Each scene shows the same named points in several views. A view is turned or mirrored, and shifted as a whole, has a little noise and may leave points out.

Scene 1
View 1
j857: [  5  -3  -2   9  28   6   0  16   1 -10   5   4  26  18  -9  11]
j222: [  1  -6   4  23  60   6  -6  13  -5 -15   8  11  12  18  -1   9]
j332: [  6  -2  -5  30  28  14 -12  14  -5  13  18   9 -15 -21  20   6]
j542: [ 12   3  -9   1 -11  10   0  21   5  11   8  -4  15  -9   0  11]
j870: [ 11  -1  -4  16   7  13  -9  13   0  14  12   2  -5 -19  13   8]
j834: [  6   8 -13  -4 -21   4  12  34   5 -14  13   5  45  24 -25   8]
j150: [ 7  2 -7  7 13  8  4 22  1 -8 10  5 23 12 -8  8]
j179: [ 11   0  -4  -3   7   7   3  19   3  -4   2   1  31  12 -12  12]
j378: [  1   6 -12  16   7   6   3  37  -3 -18  23  12  26  24 -13   3]
j111: [  1  -2  -5  17  50   3   0  23  -7 -25  13  18  31  34 -13   7]
j385: [  1   5 -10   4   5   4   8  33   1 -21  13  12  41  33 -23   9]
j849: [ 17  -3   0  -5  -7  12   2   7  10  20  -5  -6  11 -19   7  16]
j560: [ 5 -1 -5 25 34  8 -7 20 -6 -6 15 11  8  5  3  7]
j73: [  6   6 -12  13  -1   8   1  32   1  -9  22   8  21  13  -9   6]
j600: [  2   4 -14  21   9  12  -2  33  -3  -9  24  14  13  11  -4   5]
View 2
j73: [ -7  -1  -3  -2  -2   7   7   9   6   0 -13 -23  -3   5   5   2]
j600: [ -1   0  -4  -5  -7   7   4   8   3  -2 -15 -19   3  11  -2   4]
j834: [-32   7  10   7   8   7  17  -6  15  -4 -31 -41 -19  -3  28   3]
j560: [ 14  -5 -17  -5  -9  12  -4  20  -3   5   2  -8   3   7 -13  -2]
j870: [ 20   6  -8  15   0  -1 -18   5 -14   3  12 -21   7  24  -3 -10]
j332: [ 30   0 -14   6  -6  -3 -16  14 -17   5  15  -9  19  28 -17  -6]
j150: [ -3   1  -7   2  -2  15   2  12   3   6  -4 -19  -8   1   6  -6]
j378: [-14  -5  -7  -8  -4  10  13  13  11  -1 -21 -19  -4  -1   3   6]
j857: [  2  -3 -15  -1  -8  22   3  20   6  11  -1 -13 -14 -10   1  -9]
j542: [  1   9   0  21   7   4  -8  -3  -7   5   1 -30  -7  12  16 -12]
j179: [ -6   5  -8   9   0  20   3   9   7  11  -3 -23 -18  -6  13 -13]
j849: [ 11  12  -4  30   8   8 -20  -2 -12  11  19 -29 -10  13  15 -20]
j222: [ 17 -12 -30 -14 -17  25   1  36   2  13   4   4  -3  -7 -20  -9]
View 3
j179: [ -1   8  -1 -10   0   2  -3  -4   1  12   5   9 -22  -6   5 -25]
j542: [ -9   7 -16   2  -8  -4  -5  12   7   7  -3  19 -14  -5   9  -4]
j222: [ 24   2  10  12   7  -5  21 -32  19 -22  17  -7 -22   8  -8 -32]
j849: [ -8  24  -8  -1  -4  -9 -14   4  19   5  -3  11 -10 -11   7 -18]
j385: [  6 -13   8 -14   2  13   7 -11 -20  20  12   7 -36   1   5 -28]
j560: [ 11   9  -6  14  -1 -10  11 -15  24 -21   9   3 -14   2  -2 -19]
j870: [ -5   4 -23  17  -8 -11   5   5  24 -17   0  15 -10  -1   5   3]
j600: [  4 -18 -10   7  -3   6  15  -6  -4  -4   8   9 -25   7   5  -7]
j150: [  3  -2  -3  -3  -1   1   6  -9   0   3   8   8 -22   0   4 -18]
j111: [ 23  -9  16   0   9   5  21 -34   0  -5  20  -6 -32   7  -5 -35]
j378: [  6 -22  -1  -2  -1   9  16 -12 -13   5  12   9 -34   6   6 -13]
j857: [  8   3   7  -1   3   1   6 -18   6  -2  11   1 -23   3   2 -27]
j834: [ -8 -10   0 -20  -1  13  -3   3 -24  31   4  11 -31  -4  14 -17]
View 4
j849: [  1 -16   2   6   4  19   1  23   0 -14  18  -4  20  11  -2 -25]
j332: [  4 -12   5 -13   2   1   8  17 -12 -21 -11  10  23  21 -17  -5]
j385: [ 21  11  30 -19 -43  -1 -18 -11   9   6   0  -2  -8  -8  -8 -15]
j600: [ 21   8  11 -23 -23   0   4  -1  -6 -14  -9   7   7  -1  -9  -5]
j542: [ 14  -3   6  -5  -6  18   6  14   0 -12  13  -3  14  -1  -1 -19]
j870: [  8  -8  -2 -11   5  10  12  17  -9 -22   0   8  25  12  -9  -9]
j111: [  7   3  31 -21 -41 -25 -19 -15   2   5 -21  13  -2  17 -24   0]
j857: [  7  -2  22 -12 -25  -9 -14   1   2  -1  -6   7   5  13 -14 -10]
j150: [ 11   2  18 -14 -22  -1  -6   0   2  -4   0   1   7   4 -10 -13]
j179: [  8  -5  22  -7 -22   3 -14   3   6   1   8  -3   6   3  -6 -21]
j378: [ 24  14  22 -24 -35  -4  -4  -7   0  -5  -5   3   1  -8  -8  -7]
j73: [ 20   8  13 -20 -25   4   1  -1  -3  -8  -2   3   3  -6  -6 -10]
j560: [  9  -2  12 -18 -15 -10  -1   3  -6 -13 -19  13  15  18 -19   0]
j222: [  0  -6  24 -17 -25 -24 -13   0  -8  -6 -27  17   9  33 -31   1]

In a view up to two points have been moved. Name them for each view, in the order of its rows, or write none.
view 1 => none
view 2 => j834
view 3 => j849, j560
view 4 => j332
